Points on a hilly landscape, in no order, each with its height.
A ball rolls from a point to the lowest of its 2 nearest points, and stops where none of them is lower. Distance is the straight distance between rows; heights are no part of it.
pag: [ 10  -7  -2   1 -13  37  12  19   2  32   9  -9  -8  -2  -8  -1   3  -4
  15   1  -4]  height 50.2
kolu: [ -3   1  -5  -5   5  -5 -17  -5   7  16   8   6   2   8 -27  -4 -14   4
  -1  33  -2]  height 42.4
zota: [-45 -32  19 -40  -2 -19  -9  19 -19  17 -14  -8   0 -14 -10 -12   1   2
  30  -6 -24]  height 62.2
ful: [-19   1 -19  -4  -5 -17 -14 -12  -7   3  13   8  20  -2 -33 -10  -8   8
  -4  16  -3]  height 40.6
Tukeg: [ 34  39   6  38  18  -8 -17 -28   9 -23   6  14  13  13  11   6   0  15
 -14   5  19]  height 15.8
rute: [ 36 -13  11   6   3  36  -7   0  -2 -20   1  -3 -11 -13  44  -8  -2  -8
   5 -42  10]  height 49.5
zogu: [25 13 18 28 -7 33 11 20 16 21  8  6 10  6  9 20 -4  2  7 -1 11]  height 40.8
Bidef: [ -5 -13  11  -3  -5  12   4 -12  -9 -37 -15  -4 -28   0  41  -6   0 -10
 -13 -25   2]  height 16.9
Dele: [ 19  26   1  24   8  -6 -10 -22  11 -15  13   9   4  13   2  15  -6  10
 -19  13  18]  height 11.0
kapu: [-29 -16  -3 -23   1 -31  -7   3  -6  12   7   1   0 -12 -20 -17   0  -4
  22   5 -29]  height 13.8
Zap: [ 24 -17   6   7  -3  46  11   4  -4 -13   0  11  -1  -8  36   1   6  -7
  -4 -34   8]  height 41.0
Vepu: [ 41   1  11  25 -12  40  10  12   9   7   9  10  -3  -2  21  21  -1   0
   3 -14   6]  height 39.8
vagu: [  5  15 -23  -4   3 -13   1 -28  -5 -22   7  -2  -2  11   0  10   6  10
 -13  -1  15]  height 12.3
vunik: [ 10  28  20  43   0   3   0   6  17   7  -8   5  15  15 -14  12  -2  11
  -6  26  11]  height 33.3
laf: [-18 -28   3 -28  -4   3  -1  23  -2  27   2 -13  -9 -10 -19  -4   1  -4
  21  -3 -11]  height 47.6
vika: [ 27  -4   1  22   2  20 -25 -13   9 -24 -11  15  -5  -2  29  11 -13 -13
  -7 -28  19]  height 14.1
Tov: [-26   4 -25 -17  -1 -29   3 -25 -21 -10  13  -6  -1   9  -5  -3   4  12
  -9   5  -4]  height 47.1
Tozi: [ 42  23   9  37  -3  23 -18   1  12  -8  -6  15   7  11  24  15  -2  -5
  -1  -8  12]  height 32.5
Lut: [-35   1 -22 -22   0 -31 -17  -8  -8   8   2   1  14  -6 -19 -16  -8   1
   3  15  -1]  height 37.0
zor: [-35  -7   5 -17  -2 -22  21   1 -18 -13 -23 -15 -19   4   2 -12  13  -3
  -3   4  -2]  height 60.8
repe: [  2   0  -6  -6   1 -30 -38  -6   8  20  11   6  20  -6 -35 -17 -14   4
  19  28  -2]  height 29.5
lanat: [ 21  15  -5  10   0   2   4  -4  14   1   0  14  12   6  -8   2  -4   8
 -15  18   5]  height 30.6
nuved: [-44 -10  12 -28   2 -29   4  10 -20   5 -25 -25 -16  -9  -8 -20  14 -13
  22  -3 -23]  height 76.4
fek: [-10   7 -16   3   4   0  -4  -9   7  -6  13   7  15   2 -21   7  -6   6
  -5   7  -8]  height 43.0
vus: [  9 -16   1   0 -15  32  21  13  -2  10   8   4  -2   6   8   4   1   1
   9   0  -8]  height 54.3
fula: [-48   7  11 -21   6 -37  10 -22 -32 -15  -1 -13 -12   3   7  -5  13   3
   0   7 -11]  height 58.2
Ner: [ -3   9  -7   1  10 -21 -11   6  21  17   1   0  30 -12 -26   4 -11   3
  -2  25   3]  height 25.3
Fafir: [-24 -15  -6 -21   1 -19  19  12 -11   4 -13  -8 -10   1  -4 -14  16   3
   3  -4 -18]  height 65.6
lateb: [ 13 -21   4  -1 -17  38  22   0 -16   0   6   5  -9 -12  24  -5   6  -5
   0 -30  -6]  height 49.4
Giz: [-29   1 -10 -19   9 -29  12 -33 -33 -24   7 -10 -13   6  13  -4   7   4
 -13   3  -3]  height 52.0
Lege: [  4 -17  -4   6 -11  13  14 -15  -6 -24  -7   7 -19   6  22   2  -4  -3
  -8 -17   2]  height 34.2
Tera: [-27  -5  19 -11   7 -13  26   0 -21 -33 -15 -12 -26  12  27  -7  19   3
  -6 -16 -13]  height 51.5
sinep: [17 17 10 26 -6 20  4 17 22 22  3  8  6  0 -6 10 -3  6  3 17 -1]  height 37.1
Tunog: [ 15  34   0  40   5  -2  -3   3  18  11   2   5  13  -2 -21  18  -5   1
 -13  26   2]  height 30.3
feru: [-35  -8 -18 -30   2 -36  -1 -21 -17   5   6 -12   5  -2  -9 -19   4  10
   0   8 -10]  height 42.3
Zoge: [ 24  20  -5  17  -3   8 -14 -20   9 -27 -12  12  -1   6  24   8  -9  -6
 -17 -18  19]  height 0.7
Bevom: [  2   5 -11  -6   3  -6   3 -21  -6 -30  -7   1 -18   3  26   9   2  -7
 -15 -14  23]  height 21.1
kolok: [ 14   7  -5   2  -4  14   2  13  19  15  11   4  10   7  -8   7 -12   1
   0  10   4]  height 33.7
Vorid: [ 17  14 -17   4   4  -7 -12 -26   1 -24   4   3  -4   2  20  12  -3   0
 -20  -8  21]  height 11.4
Kapa: [ -7   3 -10 -18  11 -10   8 -10 -19 -30  -9 -11 -21   2  33   1  11  -5
  -9 -18   8]  height 33.2
Mubab: [ -7 -24  -9 -11  -8   3   6  17  -7  13   5  -4  -9   1 -13   3  10   5
  15  -3  -4]  height 53.2
pera: [-32 -12   0 -16 -13  -8  26   6  -8  -9 -15 -15 -32  11  11  -2  14  -9
   1 -13  -5]  height 52.8
Sigo: [-35 -11  -5 -32   3 -42   0  14 -13   9 -12 -18  -8  -7  -9 -17  17   2
   8  -1 -14]  height 70.9
Rizun: [  8  22   6  16   8 -11  -2  -4  24  10   1  11  26  -5 -20  10  -3  -1
  -8  26   4]  height 27.8
tari: [-14  -4 -12 -21   9 -19   1  10   4  12  12  -2   9 -12 -14  -6  -8  -2
  11   9 -17]  height 17.3
soz: [ 19 -12   2  12   0  12  -6  -7  -3 -36   0  10 -18  -2  30   6  -7 -15
  -3 -22  11]  height 26.1
Bup: [ 25  17  14  41   1  24  -3   9  14   2   5   2  11  18   0  12   5   9
 -16  -4  14]  height 21.7
Kero: [  9  -9 -12  -8   9   8  25   3   3  -8  -1  -4 -18  -7   8  -4   4  -9
  -6 -11  -8]  height 49.9
gavug: [-11  -2 -11 -27   7 -33 -27 -14   2  11  14  -6  17 -17 -36 -14 -12  -1
  20  14   3]  height 32.3
Fal: [-12 -13  -5  -4 -16   3  14  -6  -1 -19  -5  -2 -18   8   3   4   1  -5
  -3 -10   8]  height 41.6
nako: [ 18   4  20  15  -7  17   8  27  23  33   5   4  21   2 -12   0   0   7
  16  17 -11]  height 40.1
lat: [ 36   3  15  35  -4  31 -16   2   5 -11  -9  15   1  -4  38   9  -1  -6
   0 -22  17]  height 25.5
rukul: [ 10  21 -17  14   2 -12  -5 -24   6  -7  16  -7  12  13  -9  11   0  10
 -11  14  13]  height 6.6
vilos: [-18 -10 -11 -15   0 -14   9  -2  -8  -2  -2  -5  -4   5 -10 -11   5  -1
 -12   0  -5]  height 61.2
gili: [ 30  25  -2  26   7 -12 -31 -38  -3 -29   2  16   3   7  18  -2  -4   7
 -14  -7  26]  height 21.6
zokog: [ -3  -5   2 -10   0  15  -2  23   7  20   5   4   8  -3 -19   3 -16  -3
   6  12  -2]  height 37.2
rop: [-52   2  14 -27   7 -42   0 -19 -22  -6 -12 -18 -11   0 -11 -25  19  -1
  14  11 -13]  height 64.7
vilo: [ 33  -1   7  25  -8  46   7   7   9  -5  -6  11   8  -5  35   9   9 -11
  -7 -26  11]  height 33.6
Fum: [-27 -14 -12 -27   0 -35 -25  -5  -7   9  -4 -10  -6 -21 -22 -17  -2  -8
  28  11 -12]  height 23.9
lusos: [ 19  29  39  43   1  20   6  19  20  19 -15   6  18  12  -6  11  -9   6
  -4  23  10]  height 36.7
soge: [27  3 -1 16 -8 34 17 28  7 31 13  1 16  2 17  3  4  2  5 -3  3]  height 44.9
gono: [-38 -27  23 -30   5   0   6  28 -20   9 -13 -16 -11  -8 -10 -10   8  -8
  23 -12 -22]  height 70.1
vebel: [ -7 -21  -1 -24  -5   7 -16  23   6  30  -1  -5  11 -12 -25 -12 -15  -5
  19   1  -6]  height 41.8
sus: [  2  -3   0  -6  -1   6 -15   8  21  34  -5   5   8   2 -31  -5 -13   1
   5  24   3]  height 40.3
pon: [  2  -7  -7  -4  10 -14  -7  13  20  18  12  -3  11 -17 -17  -4  -3   8
   3  19  -9]  height 22.3
paro: [-11 -10  15 -10 -10   6  24  -2 -16 -29 -20 -11 -19   3  30  -8   9  -7
  -4 -26  -2]  height 36.8
Rar: [ -4 -20   5 -12 -12  26  32  17 -17   4   7   2 -10   0  11  -4   7 -10
   5 -20 -10]  height 57.6
maf: [ 26  -1 -12  18  -4  20  10   2   8   2   5   2  -5   4   0  12   7  -7
  -6 -11  -2]  height 56.1
nagos: [ -2   5 -11 -13   8   5   8  -1  -8 -11  19  -5   5  -6 -12   9  -5  11
 -18   5  -8]  height 45.7
sezal: [ 29  15   4  24   1  15 -11 -10  10 -10   5   3   7   8   0  20  -5   4
 -21  -4  14]  height 16.1
tanar: [  9  28 -15  13   6 -16 -19 -16  -1  10  16   0  14   3 -20  10  -6  14
  -2  36  17]  height 10.2
vol: [-10  -7 -15 -15  -4   8   2   4   0  11  -1  -1  -1  14 -14   4   1   4
  -6  -2  -8]  height 57.5
Bino: [-20 -40  17 -35   3 -17 -19  24  -6  27  -4 -13  -1 -18 -14 -13  -3  -4
  26  -2 -19]  height 54.6
Tadal: [ -5  -9  -6 -19  10  -8  16  -2 -11 -12  -8   4 -16  -3  22   1   7 -14
 -11 -11  -4]  height 43.6
nenez: [ -4 -11  -1  -9   3 -19 -26   8  17  24   1   1  16 -14 -31 -19 -13   2
  17  13 -12]  height 26.4
daveg: [ 13   6 -16  10  12   8  12   5   6 -14   5   4  -9  -4   9   9   1  -6
 -11 -11  -3]  height 53.5
Sulef: [ 30  31  38  52  -3  28   3  11  12   9 -21  15  14  13   2  13   0   6
  -8   1   5]  height 41.1

For each start below, name the point where the ball stops.
lusos => kapu
rop => Lut
vilos => kolok
nuved => kolok
gavug => kapu
lanat => kapu
